Points on a hilly landscape, in no order, each with its height.
A climber steps from a point to the highest of its 2 nearest points, and stops where none of them is higher. Distance is the straight distance between rows; heights are no part of it.
j321 (h 251): [ 13 -17   0 -11  83 -22  32  13  31  42  32   9  14 -23 -45  23 -17  30
  36 -15  38 -58  32 -29]
j549 (h 62): [ 17   8 -60 -13 -82 -11 -10  46  25 -35  38 -45   9 -12 -10  -5  27  -3
 -25  17 -27  -7 -19  20]
j35 (h 493): [-42   3  18  17  55 -12  10  27   6  38   3  51   1  -2   6  -4  10  13
  34 -16   6 -38  50   6]
j114 (h 577): [ 77  -2  -7  21 -28  53  26   7  57  46  60 -66 -38  39 -15  17  40 -54
  13 -15  93 -19 -20 -83]
j763 (h 297): [ 56 -25  -4  60  22  -5 -17 -51 -39  -8  -4 -31   6 -14 -24  56 -12  66
  23  -5  33  12  25 -37]
j652 (h 280): [ 28  -6   6  93  -7   2   0 -28 -75 -17 -23  -3   9  38  36  77  24  21
 -17  20  -2  30  18 -15]
j372 (h 157): [ 60 -16 -15  39  51  47   8   5  11  -6  -2  -3  22 -10 -18  57   6  11
  -1 -29  30 -55   4 -30]
j956 (h 492): [ 29  32 -22  57 -14  17  40  12  20   6  43 -56 -17  13  20  32  46  -5
   7  -6  60 -39  -9 -49]
j525 (h 477): [  8 -31 -30 -51 -35   8 -37  24  35  28  47 -27  34  -2 -57   1 -16 -31
  -9  22 -22   8  12   8]
j153 (h 438): [ 17  29   2  26 -36 -32  30   2  25  15  39 -71 -29  10  -2   3  16  26
  19  14  65 -11 -15 -38]
j145 (h 239): [-31  -3   4  34  12   5  51  41  59  58  -1  34 -53  17  33 -36  21  -2
  24 -21  65 -42  11 -24]
j127 (h 369): [ 68  10  -1  27   3  40  23 -40 -23  18  37 -76 -13  19  -4  10 -26 -19
   3 -26  67  -8 -31 -94]
j278 (h 364): [-18  16  67 -46  71  21   0 -63 -42 -36 -15  70  11  -2  -5  19 -22 -24
 -16 -15 -18  39 -24  14]
j988 (h 207): [ 34  53  22  28  47  37  59 -27 -27 -13  10 -17  -9  22  54 -12  -4 -40
 -42 -25  12 -30 -64 -23]
j936 (h 212): [  8 -10  56  49  43  58 -29 -58 -66 -42 -39  56  20  31  28  66   3  -7
 -29  -7 -42  39   8  13]
j378 (h 208): [-36   6 -30 -54 -99 -69 -15  27   5   1  12 -51 -10 -34  -7 -65  -1  11
   0  33 -25  39 -20  36]
j112 (h 66): [-31 -34 -32 -36   2 -12 -26  12  10  20  -8  37  21 -40 -23  -1 -23   8
  -1  -4 -47  -3  43  45]
j880 (h 47): [-23  -8 -20 -70  23 -60  -5  34   6  15  63  -2  41 -69 -42  18 -29   0
  -5  21 -43  -3  31  61]
j326 (h 662): [-55  35  75 -12  53 -65  29 -29 -50   5  -2  16 -12 -22  31  -6 -14  50
  33  14  34  38  -4 -16]
j224 (h 163): [ 29 -23 -32  26 -52  50   0  38  85  41  17   7 -19  51  -8   4  60 -39
   6  -4  21 -46  21 -21]
j25 (h 30): [ 66  13 -32   9 -56  44 -56 -17 -35 -70  -1 -43  16  -1   3  16  19   4
 -29  12 -54   4 -57 -21]
j513 (h 743): [ 52 -47  10  48  34  18 -15  -8  19  24  39   1  29  39 -56  66  -2   6
  18   1  30 -38  57 -47]
j599 (h 796): [ 21 -17   1  64  22  -5  -9   5   6   1  26   8  46  38 -27  78  17  15
  -5  12 -16 -37  42  -9]
j516 (h 142): [-38 -34   1 -40 -62 -26 -23 -22   6 -13  27  43  42  23  -8  40  25 -35
 -24  44 -58  66  36  36]
j583 (h 341): [-28 -10  20  43  24   3  34  -9 -12  43 -40   7 -60  -3  56 -43   2  52
  32 -32  58   7  -3 -13]
j771 (h 110): [  0 -72  -8 -20  17  11 -48 -26 -14  19 -27  46  27   4 -40   0 -63  28
  13  13 -23  15  42   2]
j614 (h 387): [ 26  26 -26 -36   8  14   5  -4   9 -25 -10 -49 -18 -28  -1 -57 -50 -11
  -9  -8  22  -3 -70 -30]
j542 (h 181): [ 53  42   3  54  63  57  39  -3 -40 -13 -15 -19  11  16  47  38  16 -46
 -54 -30   9 -41 -57 -25]
j794 (h 464): [ 10 -14 -18  -7   5  41 -32  -7   5 -41   8  34  40  27 -17  38  -7 -42
 -39   3 -77 -23   1  27]
j818 (h 433): [ 45  33   0 -27  44  41  -2 -25 -15 -44 -13 -33  13 -23  -9 -27 -64 -14
 -11 -32  -6 -12 -73 -34]
j687 (h 164): [-20 -11  63  -9  -8   3 -20 -44  -8   0  36  33  50  78 -27  23  -2 -33
 -23  43 -38  63  16 -18]
j184 (h 725): [ 18 -40  -2  50   2  62 -44 -51 -62 -33 -91  36 -30   2  26  15 -12  23
 -10 -26 -25  29   7  12]
j434 (h 314): [ 44 -14   7  69  13 -19  11 -47 -18  20  12 -64 -14  -8   1  46 -21  65
  17 -10  88   5  14 -47]
j565 (h 295): [-13   9   4  11  12   8  36  23  34  32 -40  17 -61 -12  40 -68   6  18
  14 -25  44 -12 -23  -9]
j196 (h 451): [ 23 -36 -68 -34 -38  48 -40  41  40 -12  17   8  18 -17 -18   1  -3 -26
 -29  -8 -50 -32 -15  17]
j911 (h 330): [-75  13  -1 -68 -69 -35  18  25  19   0  12  26   3  16  27 -45  27 -41
  -7  38 -44  60   2  62]
j532 (h 370): [-39   2  32  52   2 -12  13 -48 -43  24 -37  18 -31  17  48 -15  -5  45
  17   1  55  12   9 -20]
j913 (h 390): [-33   1  64  54  46   0   3 -41 -43  22 -46  55 -16  28  33  22 -18  26
  19  -5  20  23  45  -7]
j7 (h 588): [ 31 -32  11 -18 -11  20 -32 -17  26  36  12 -55   9  27 -43 -39 -34 -15
  17  19  28  19 -17 -73]
j612 (h 536): [ -5  22 -26   0  93  24  11  50 -12 -18 -15  35 -31 -77  -7  -9   2  29
  15 -61  11 -83  11  42]
j126 (h 389): [ 33  20 -31 -15 -42   5  14  -2  24   8  14 -75 -28 -23  -6 -25 -12  19
  27  -3  61  -3 -41 -44]
j302 (h 575): [ 39  -1  -7  61  -4  20 -20 -49 -81 -32 -61 -15 -46 -16  31   2 -15  41
  -7 -20  36  -4 -29  -1]
j62 (h 229): [ 45  -1  19  66  27  45 -22 -29 -72 -52 -52  23  14  12  39  59   2  -7
 -31 -15 -24  -4 -21  17]
j309 (h 640): [-23 -16  -8 -63 -39 -80 -34 -13   3  31  12 -26  30 -43 -41 -29 -38   9
  19  50 -19  57  13  13]
j831 (h 742): [-16 -53 -22  20  25  32 -44  -2 -13 -22 -36  65   9  -5 -14  35 -13  31
  -6 -13 -37  -4  50  33]
j643 (h 236): [ -9  20  15 -12  69 -36  30  17  29  39  10 -14  -7 -42 -32 -19 -23  37
  43 -18  46 -28   2 -28]
j189 (h 654): [ 44 -31  -1  86  11  64 -24 -36 -80  -9 -93   6 -37  -1  54  18  -9  28
 -26 -25   4  -2  -7 -12]
j157 (h 667): [-18  -1  53 -66   2 -37 -34 -79 -47 -42 -16  17  24 -13 -24  10 -20  21
   0  32 -19  89 -20   7]
j431 (h 130): [-54  -6  27 -33 -46 -59 -23 -12   1  14  33  -2  34  25 -30  20  11  -2
   1  50 -34  66  36  21]
j448 (h 151): [-64  -7  -6 -40 -23  -9  19  56  40  37 -17  52 -21   7  33 -65   2 -19
  16  -8 -16 -12  20  38]
j902 (h 353): [ -1  18  44 -44  63  -4 -16 -52 -49 -72  17  25  44  -8 -35  49 -17 -24
 -27  -7 -21  19 -27   8]
j121 (h 301): [  5  -4 -53   8 -67 -36   1  21  67  12   3 -38 -41 -23 -20  -7  39  46
  30   2  53   6  12 -16]
j917 (h 317): [  3 -14  13  -9  18  22   1   6  37  21  40  20  48  27 -34   4  -6 -33
 -20   3 -28 -37  12 -17]
j674 (h 187): [-14 -51  15  23  -6   4 -38 -41  -1 -22   5  67  56  45 -25  55  -7  10
  -3  20 -46  22  53   7]
j578 (h 247): [-11  60  33  15  20  34  51   2 -17 -27  -6  23 -32  22  77 -16  27 -66
 -39 -10 -10 -17 -58   4]
j758 (h 109): [ -1   1 -69  -7 -47  25  25  84  76   7  21   3 -11   9   4 -16  53 -36
 -12 -13 -18 -57  -2  14]
j98 (h 304): [ 52  14   9   3  65   7  50 -22  19  33  26 -57 -16 -20 -20   4 -32   4
  35 -32  77 -41   1 -76]
j685 (h 121): [-26  -8  -6 -59  -6   7   1  22  32  38 -23  44  19  15   3 -48 -18 -41
 -10   3 -38  21  12  33]
j88 (h 180): [-62   0 -35 -53 -27 -40  40  89  47  65   5  19 -26 -25  22 -73  -9   5
  24  -5 -10 -11  20  38]
j740 (h 46): [ 45  10 -64  16 -49  22 -25  31  11 -66  13 -56   2 -19   8  11  18   4
 -20  -7 -30 -20 -54  -2]
j69 (h 621): [ 15  17 -26 -80  15   0  30  49  32  25   8 -38  -6 -44 -18 -83 -41 -37
  -7 -12  -1 -24 -33   9]
j54 (h 186): [ 15  37 -30  20  -2 -22  31  34  16 -22  29 -44   7  -5  11  25  32  -3
  -8  -3 -20 -43 -18   9]
j626 (h 53): [ -8 -22   6 -62  17 -46 -19 -13   1  20  17  19  57 -46 -37  -2 -31 -10
  -4  14 -51  19  30  37]
j659 (h 688): [-10  -2 -36 -88 -26  -6  15  69  51  49  27 -22   5 -12 -19 -79 -29 -75
 -12  10 -29  -3 -24  24]
j837 (h 579): [  8 -32   0  12  17  -8 -19 -30  20  18  17 -24  17  -5 -50  12 -29  29
  25   4  19  -4  22 -36]
j734 (h 175): [ 14 -42  27  12 -15   5 -44 -46 -12  -1  30  18  54  42 -33  40 -19 -11
 -12  31 -31  17  23 -22]
j883 (h 722): [-49  61  68  49  34 -49  31  -2 -66 -36  -8  23 -22 -10  54  52  47  17
   3  -3  11   7   9  35]
j352 (h 440): [ 25   3 -43 -22  -7  40 -27  21  10 -56  10  11  26 -10  -4   8  14 -24
 -32 -13 -63 -32 -32  21]
j735 (h 117): [-58  -6  23 -22 -77 -45 -12   2  26  32  16   0  15  51  -5 -28   9 -15
  11  50  -1  49   6  -2]
j443 (h 203): [-30  16  35  43   5   5  51  28  44  72  23  11 -14  53  30 -20  28 -13
   5   5  36 -29  15 -35]
j533 (h 681): [-54  29  49  21  17 -89  27   2 -25  23   3   8 -20  -9  26 -16   8  63
  42  11  38  12  11 -16]
j999 (h 532): [-43   0  60   9  55 -64   2 -24 -16  34  32  28  50  16 -35  28  -8  11
  26  21  11   9  49 -24]
j485 (h 283): [ 19 -20   1  88  17  69   9   3 -12  31 -74  45 -11  35  57  30  25 -11
  -6 -38   3 -26   6   9]
j6 (h 337): [  1  15 -27  56 -29  39  -7  66  -4 -24 -57   9 -22 -17  43  40  60   7
   2 -22 -25 -33   1  56]
j341 (h 659): [ 32 -27  14  29   8  20  16   6  72  73  51 -15 -11  36 -48  30  29 -15
  31  -7  79 -14  54 -70]
j933 (h 633): [-16 -38  38 -26 -42 -34 -41 -55 -14   0   1 -17  24  21 -29 -18 -27  11
   1  46  -5  46 -13 -30]
j521 (h 278): [ -4  15 -46  35 -46 -23   3  36  17 -13 -21 -32 -47 -22  19  11  42  45
  23  -5  32  -8 -10   9]
j208 (h 221): [ 22  79  -4 -28  -8 -26  32   2 -22 -73  35 -56  -5 -26  13 -19  -1 -10
 -22   9  -7  -4 -90   2]
j845 (h 439): [ 13  -7  18  36 -16  32   6 -16  16  28  13 -22   0  57  11 -12   2 -20
 -24  15  31  -6 -22 -60]
j417 (h 407): [ 68 -30 -10  39 -12  73   3 -27  11  27   7 -36 -16  40  -5   2 -10 -14
 -17  -4  54  -3 -15 -82]
j97 (h 521): [ 37 -18  29 -14  50  15   1 -73 -27  19 -37 -26 -21  -9 -14 -46 -76  28
  15 -16  50  16 -30 -62]
j423 (h 388): [-53  23  66 -15  39  14   8 -18 -10  -5 -21  84  19  36  29   5 -14 -26
   5  -3 -10  40  39  14]
j580 (h 77): [-19  29 -34 -16 -78 -31  10  44  50  -2  48 -60 -12  11 -13 -23  39 -21
  -2  30   6  -1 -13   8]
j894 (h 459): [-27  35 -10 -23 -25   0  51  62  36  -6   2   8 -24  11  39 -75   1 -36
 -27   0 -24  -9 -49  19]
j693 (h 338): [-20 -13  30 -13 -13  30  -3   6  34  38  38   0  32  68 -19 -31  10 -60
 -15  16 -19   2   4 -35]
j370 (h 111): [ -8 -27 -57  26 -30  45 -24  49  21 -12 -37  56   0  10  30   7  31 -14
  -9 -24 -45 -26  36  54]
j56 (h 360): [-65  27 -11 -24 -75  -6  18  11  12 -19 -19  35 -22  34  49 -46  30 -32
  -2  20 -34  45 -16  44]
j958 (h 377): [-70  24  67 -18  23  11  29  -7  17  21   3  81  19  71  46 -14   7 -55
  -9  11 -17  18  23  -5]
j718 (h 517): [-52   6  52 -18  90 -38  18  22   0  61  29  57  27   9 -13   0 -13  -7
  26   0   8 -16  46 -22]
j239 (h 303): [ 12  -2   1  63  -4  -7 -32 -40 -61 -43 -42   9  -7  -9  12  60  10  49
   7  14  -6   8  18  17]
j101 (h 620): [ 45 -27   9  25 -29  30  11  -7  64  50  58 -50 -29  47 -37  -5  32 -33
  52  -7 106  -4  29 -78]
j190 (h 701): [ 33 -56  -5  40  23  -1   7   2  60  49  34  20   6  15 -52  48  33  16
  32 -16  42 -43  61 -43]
j100 (h 220): [-39   9 -10 -31  28 -48  33  41  13  24  -8  -3 -19 -39 -11 -43  -8  43
  42 -10  26 -10  22   6]
j104 (h 91): [ -7  46   0 -18 -71 -37  17  18  26   8  59 -94  -9  27 -10 -40  25 -20
  10  32  24  14 -31 -35]
j203 (h 430): [ 32  33   9  22 -29 -17  17 -70 -90 -56 -21 -55 -25  -5  52   8  11  42
 -27   1  34  34 -52 -14]
j968 (h 96): [-25   7  25 -78  37  -9  -5   2 -16 -20  -3  37  24 -22  -1 -17 -31 -41
 -11  -9 -49  26 -13  42]
j475 (h 103): [ 16 -46 -41  41 -86  -3 -72 -22 -25 -41 -50  -4 -21 -15  -6  25   4  74
  13  27 -19  16  10  19]
j511 (h 486): [ 21  26  -9  25 -34  -2   6 -38 -58 -31 -39 -46 -45 -20  55 -37  -2  29
 -13  -5  28  14 -55 -10]
j876 (h 611): [-18 -24 -24 -88 -52 -62 -23  13  19  61  -5 -38  -7 -27 -30 -62 -30 -13
  13  52 -22  64  28  25]
j817 (h 139): [  8 -25 -40  37 -39  32   4  62  62  23  -9  27  -6  26  17  16  56 -18
  -6 -13 -30 -45  11  22]
j435 (h 500): [ -5  18   4   5  68 -13   8  19  -5 -25  38  34  36  -9 -18  43   4 -17
 -20 -11 -35 -45  17  18]
j64 (h 316): [  8  14 -12  87  24  36  14  40 -28  -8 -69  12 -31 -34  40  36  49  22
  11 -33   4 -48   8  49]
j983 (h 666): [-33 -11  25 -52  -4 -85 -25 -12 -21  -1   8  -9  10 -27 -38   4 -14  45
  28  30 -10  41  40  31]
j581 (h 804): [  3 -22 -22  53  15   4 -33   4  -3 -22 -26  40  23   2 -16  80  23  35
  18  -1 -30 -27  65  44]
j323 (h 234): [ 25  50 -35 -46 -49 -27   9  24  -1 -78   6 -64 -32 -37   7 -50  -9  11
 -16   2  -7  -8 -77  23]
j371 (h 254): [ 38  -7  12  77   6  48   0 -34 -45 -17 -18  -9  18  32  29  49   4  -1
 -40  -1   3 -10  -6 -29]
j707 (h 104): [-33  15  18 -38 -69 -36 -17   7  23  17  45 -64  12  52 -23 -43   5 -32
  -3  53  -2  28 -10 -18]
j94 (h 182): [ -8 -13   3  49 -27  21  24  25  74  67  15  13 -20  76  13  18  57 -22
  13  11  40 -34  23 -40]
j37 (h 133): [ 24 -59 -10 -19  88  38  -2   0  37  32   6  45  37 -14 -49  -8 -48 -23
   7 -22   0 -43  29 -20]
j67 (h 411): [ 18  22 -30  22 -29  39  -2  33   0 -51 -14  -7   1  16  41  25  40 -54
 -22  -1 -54 -25 -44  20]
j20 (h 431): [  9   6   4 -48 -43 -24 -49 -38 -31 -70  40 -38  46  -3 -36  28  -8   2
 -18  52 -51  39 -22   7]
j441 (h 269): [ -47   11    4 -106  -12  -63   19   63    6   54  -17   13  -19  -67
   22  -91  -40  -30   15   17  -41   64    4   67]
j179 (h 154): [-41 -24  46 -54 -16  -4 -18 -18  15  12  26  54  65  41 -11  18  -8 -63
 -15  33 -51  61  37  22]
j938 (h 490): [ 46 -20  -5 -10  54  17 -22 -56 -13   7 -30  -2  10 -19 -42 -19 -59  24
  18 -20  23 -12 -10 -36]
j420 (h 528): [ 31   9  -4  31 -65  31  11   8  34  35  61 -81 -31  64   0   5  40 -27
  -4  11  57 -14 -12 -70]
j796 (h 325): [ 32 -15 -49  43 -64   7  16  29  73  38   0 -26 -54  -3   7 -19  64  24
  34  -7  81   4  14 -24]
j99 (h 394): [  9  40  40  44   9 -13  29 -58 -82 -32 -20 -15 -21   6  62  26  25  12
 -15 -12  30  27 -31 -15]
j140 (h 376): [-35  24  77   4  59  31  13 -56 -52 -22 -32  68  -9  26  43  10  -6 -16
 -19 -12  -4  46   6   9]
j305 (h 90): [-31  20  -3 -62  59 -24  -4  12 -29 -41   9  38  13 -52 -13  16 -12  -6
   0  -6 -48  -1  10  66]
j22 (h 857): [  4 -37 -14  30   9   3 -10  35  31  25  11  45  32  15 -24  69  31  24
   9  -4 -26 -37  72  20]
j969 (h 497): [-15  20 -22 -13  35  43  -9  49 -19 -30 -27  73   0 -56   9  -3  -7 -28
   3 -45 -54 -43  34  78]
j760 (h 85): [-10 -28 -34  16 -50 -11 -30   2  -5 -11 -38  19 -18 -18 -15  -2  -4  58
  14  -2  -7  13  18  33]
j834 (h 321): [ 22  -3 -20  22  -7 -19 -29 -39 -31 -49   0 -24  14  -6 -15  37   2  40
   5  26 -10   9  -8  -5]
j774 (h 102): [ -1 -56  38 -23  16   4 -48 -72 -33  15 -44  50  40  16 -41  -4 -69  30
  10  24 -16  55  31 -20]
j317 (h 647): [-60  55  66  17  88 -36  46 -10 -60  -9 -18  30 -45 -35  42 -16  -5  41
  28 -16  42   2 -12   3]
j552 (h 651): [ -7 -34  47 -57 -39 -18 -59 -74 -27 -28   2   5  37  32 -32  16 -12  -3
  -5  38 -31  96 -11 -19]
j141 (h 339): [ 21  19  18  -4  22  -2 -13 -38 -34 -60  19   2  27  12   2  29  -1  -6
 -18   7 -32   8 -28 -10]
j779 (h 581): [  3  24  -5  39  70  17  21  19 -23  -4 -45  15 -56 -58  10 -10   2  35
  25 -76  38 -51  14   5]
j692 (h 145): [ 67 -36 -14  -7  64  40 -21  -8  26   5  24   5  27  -6 -47  18 -29  -5
  -9 -21  12 -37   4 -48]
j888 (h 202): [-28  -5 -43 -54  -6 -79  36  77  46  53  11  -2 -22 -63 -13 -65   3  23
  33 -13  28 -17  19  29]
j432 (h 449): [-35   5  11  31  35  22  21  -8   4  17 -37  45 -21  10  32 -16  -9   5
   8 -35   7 -21  13  11]
j8 (h 401): [-53  50 -16 -18 -43  10  24  59  14 -22 -20  20 -38   3  53 -66  13 -25
 -13  -8 -24  11 -15  59]
j166 (h 512): [  8 -50 -78 -45 -48  34 -17  62  81  26  24  20  -2 -16 -32 -21  -2 -28
 -23   1 -41 -27  15  41]
j780 (h 205): [ 17  66  -7  20 -14 -17  38   9 -16 -37   7 -46 -19 -25  37   9  20   7
 -19  -6  13 -16 -55  -2]
j263 (h 600): [  1 -39 -57 -69 -40   3  25  84  85  51  22   4 -17 -25 -22 -53  -5 -51
  -9  -9 -16 -16  10  40]
j745 (h 332): [ 58  18   4 -22  56  23  23 -35   3  22  37 -63  13   7 -21 -14 -63 -13
   4 -27  74 -13 -52 -88]
j828 (h 419): [-21   4  -5 -24  10  12 -26 -21 -18 -20 -51  22 -27 -38  -1 -42 -36  29
  14 -20 -11   9  -5  21]
j582 (h 385): [ -7 -20  -3 -14  59   3 -27 -19 -15 -14 -46  21 -32 -54 -20 -25 -44  56
  34 -29  16 -19  16   3]
j175 (h 105): [-43 -22  -5 -78  15  26  -8   3   2  17 -17  77  28 -19  15 -18 -37 -60
 -21   7 -53  44  26  56]
j636 (h 273): [ 41 -14  -8   2  56  -5  35  -3  53  36  36  -8  -7 -37 -53  32 -10  10
  43 -38  94 -41  23 -47]
j827 (h 568): [ 18 -49  28  10  16  19  -9 -37  24  66 -20   1   2  32 -24 -33 -43  -3
  13  10  35  10  12 -59]
j252 (h 450): [-27  25  -9 -45  12  -5   1  31 -27 -51 -33  16 -32 -66   6 -52 -22   7
   0 -36 -25  -5 -18  60]
j91 (h 340): [ 40   0   5  57  -8   0  40 -32 -23  41  -2 -48 -48   5  32   6 -12  38
  17 -21  94  -1  -1 -56]
j103 (h 484): [ 23  -9 -12  13  48  32 -23   4 -12 -48   4  45  40  -4  -9  55   8  -8
 -24  -7 -46 -50  10  24]
j449 (h 363): [ -2  28  32  42 -19  16  15 -40 -49 -39 -19  -5  -3  25  66  24  40 -17
 -29   9  -9  39 -31  -3]
j280 (h 167): [ 67   2   1  67  65  55  14  20 -13 -14 -28   6  14   6   8  56  12 -24
 -29 -45  -1 -62 -24 -17]
j985 (h 80): [-13 -10 -48 -47 -14 -33 -29   3 -10 -30   8  12  22 -51 -24   6 -16  12
 -18   4 -58  15   4  85]
j363 (h 704): [-68  64  44  35  37 -57  42   5 -27  -4  24  16 -16 -10  42   3  26  27
  16   9  17  -6  24  14]
j737 (h 478): [ 35  -6  11  69 -47  27  13 -13 -13  41  44 -62   7  81  11  18  10 -27
 -28  25  32   2 -12 -82]
j651 (h 616): [  3 -44  25 -22 -48 -37 -50 -49  -8  44   4 -65  13  29 -58 -26 -18  21
  40  49  19  64  22 -51]
j576 (h 458): [ 25 -19 -34 -69 -20 -16 -36  15  15  -8  72 -66  46 -33 -70  13 -25 -16
 -12  25 -26  -9  -9   0]
j29 (h 558): [ 38   7 -10  52  23  11  34  -8  -9  -2   9 -44 -10   1  40  25  13   9
 -18 -22  52 -34 -35 -34]
j159 (h 298): [-64  21  -2 -93 -27 -32  22  46  23  41  13  30   5 -28  29 -69 -20 -48
  -2  30 -54  49  10  59]
j445 (h 333): [ 46   6 -41 -54 -19  11  11  18  45   2   5 -71 -53 -30 -22 -65 -16 -18
   9  -7  38 -20 -48 -28]
j608 (h 550): [-10 -28  35  41  44 -34  -9 -38 -17   8  17  17  32  19 -41  37 -24  48
  19  14  13  -2  42 -17]
j571 (h 682): [ 24  45  27  52  24 -11   8 -25 -68 -62  -3 -28  11 -21  20  88  44  22
 -11  -7 -14  18 -17  12]
j678 (h 359): [-39   3  70 -40  -9  10  25 -15  29  37   3  24  24  70  30 -46   4 -63
 -14  15 -10  34  -4 -27]
j168 (h 372): [ 11  26 -30  43 -30  39  -4  34  12 -23 -42   1 -29   4  44 -10  41 -11
 -12 -10 -23 -20 -31  34]
j314 (h 253): [ 17  39 -50   7 -68 -29   7  30  10 -41  -9 -67 -37 -33  15 -33  12  46
   3   2  21 -10 -53  10]
j44 (h 123): [ -3 -62  -1 -16  48  24 -28  -3  21  29  -2  65  57  16 -49  19 -34  -6
   1  -1 -31 -17  51  -1]
j55 (h 348): [  9 -23 -21  59 -49   6  22  -3  38  49   2 -27 -58  30  29  18  55  30
   7  11  78  -1   4 -36]
j433 (h 580): [-10  55 -12 -60  16 -21  52  57  31   4  35 -33   3 -28   1 -56  -6 -31
 -18 -10  10 -43 -30  -1]
j810 (h 480): [-19  20 -42 -25   5  21 -17  44  -4 -67   5  51   4 -41  -5   7  10 -18
 -32 -44 -64 -25   8  95]
j923 (h 516): [-33  20  24 -11  53 -59  13   2  -8   5  43  23  40   0 -21  31  20  -1
   8  14 -31 -13  28  10]
j455 (h 604): [ 34 -33  14 -37 -57   6 -53 -30  -3  21  23 -97  11  40 -59 -30 -30 -15
  24  33  15  45  -3 -72]
j389 (h 530): [-27  30   5 -20  -3  -6  44  44  53  12  31  -1  -6  22  14 -37  24 -33
 -10   2  -1 -36 -16   7]
j994 (h 583): [  5 -30 -38 -85 -63 -33 -17  44  52  73 -11 -73 -29 -26 -40 -89 -38 -18
  13  36  -5  44  -8   0]
j661 (h 547): [ -5 -12  49   3  44 -15   2 -55 -14  40 -27  -4  -2  12   2 -47 -48  18
   7   9  50   7 -12 -46]
j996 (h 515): [-13  12 -13 -26  80  14  -3  43  -3 -23 -13  59 -12 -50 -12 -21 -28  -7
  -2 -44 -25 -53  26  46]
j929 (h 628): [-28  48  28  27  69 -15  28   6 -55 -11 -29  19 -40 -51  25 -11  -6  44
  25 -26  24 -38   7  31]
j490 (h 467): [ -6  25 -55 -58  -8   9 -10  57  -7 -61  -6  14  -5 -71  -1 -37 -21 -14
 -21 -27 -55 -17 -20  97]
j39 (h 222): [  2  23 -32 -74 -58 -46   9  24   0 -32  11 -57  -5 -37 -27 -57 -16   6
  -2  18 -19  15 -63  26]
j284 (h 172): [ -1  10 -29   5  -5 -47  16  53  25  -3  52 -26  32   9 -27  49  48   6
  -5  21 -14 -54  24  22]
j838 (h 687): [-25 -13  41 -41  31 -47 -26 -49 -43  -4 -24  25   7 -25 -28  -3 -37  36
  21   7 -16  54  14   6]
j391 (h 200): [-10 -11  40  41  19  16 -18 -36 -31 -36 -22  63  41  36   9  84  24  -1
 -13  16 -46  23  33  14]
j396 (h 129): [-39  -5   4 -14 -77   2 -41 -28  -6 -53 -18  44  14  29  15  38  33  -4
 -18  46 -59  74  17  44]
j993 (h 808): [ 10 -37  -9  45  -3  53 -46 -35 -16  -9 -47  64   9  32  14  18  -7  14
  -8  -4 -28  11  15  10]
j906 (h 287): [-26  50   7   4 -37  45  25  13   9 -38 -28  21 -15  53  69 -26  25 -52
 -47  -5 -28  12 -57  18]
j487 (h 300): [ 29 -31 -26  72  47  51   6  19  -7   7 -57  32 -20 -13  33  45  46  23
   2 -53  20 -37  21  19]
j987 (h 327): [ -6  16  36  21 -35  31   7 -26  -6 -18   4  17   9  48  43  -3  18 -53
 -38   2 -35  26 -38  -7]
j555 (h 610): [ -5  -7  17 -25  -1 -36 -17 -19  -1  11  10 -23  16   9 -27 -13 -20   1
  19  17   9  28  -3 -21]
j647 (h 655): [ 11  43  17  36  50  -8   9 -22 -58 -51 -23 -18   1 -26  17  34  19  25
   2  -6   1 -24 -18  24]
j952 (h 511): [  6 -38 -68 -51 -67 -22 -31  43  65  30  45 -45   2 -26 -49 -17  -9 -13
   0  27 -20   5   0  21]
j590 (h 86): [ -6  10 -11 -27   5 -17 -40 -17 -35 -70  -1  27  14 -37 -16  26  -3   4
  -2  -4 -52  11  -4  55]
j610 (h 615): [ 26  16 -10  62  40  -9  23  -3 -26 -26 -22 -38 -23 -38  13  46   0  49
   1 -24  36 -35  -6 -14]
j274 (h 409): [-62 -15  39  34  29  18   2 -13 -18  22 -36  88  -1  33  29  -9  -6  16
  10  -5  -3  12  55  20]
j986 (h 706): [-17  43  43  60  10 -12   5 -11 -73 -43 -24   1 -17 -12  40  77  73  19
  -2 -10 -10  20   6  53]
j504 (h 116): [ -9 -30 -24  12 -78   2 -59 -20 -21 -51 -25  15   7  13   8  18  20  30
  -6  28 -51  48   5  35]
j105 (h 463): [ 22   4  23 -28  64  24 -11 -31 -16 -22 -25   3  18 -17  -6 -25 -44   8
  -6 -26  11 -11 -29 -14]
j721 (h 444): [ 17  -1 -29 -58 -31 -18 -31  -5   0 -41  33 -36  45 -30 -39   8 -18  -2
 -25  29 -49   9 -37   4]
j752 (h 384): [  4   9  12  55 -41  -1  40 -22  -7  45   7 -38 -49  41  46  -7  22  14
  -8  -8  69   3  -9 -52]
j723 (h 549): [  2 -32 -55 -56 -71 -32  -4  42  56  63  15 -57 -14 -26 -49 -43   6 -10
  29  24  22  10  20  -6]

Where does a climber stop that starts at each point below?
j810 | j883
j485 | j838
j590 | j22
j734 | j423
j487 | j838
j98 | j22
j445 | j883
j280 | j993

Call two points neighbours if one is among the 2 nearest of the other. Go from one point of each pair to the other, from neighbour to neighbour, staying as high as possible. Name the lowest point that can't be avoided.
j883 / j838 | j582
j838 / j659 | j352
j22 / j993 | j831
j423 / j752 | j763
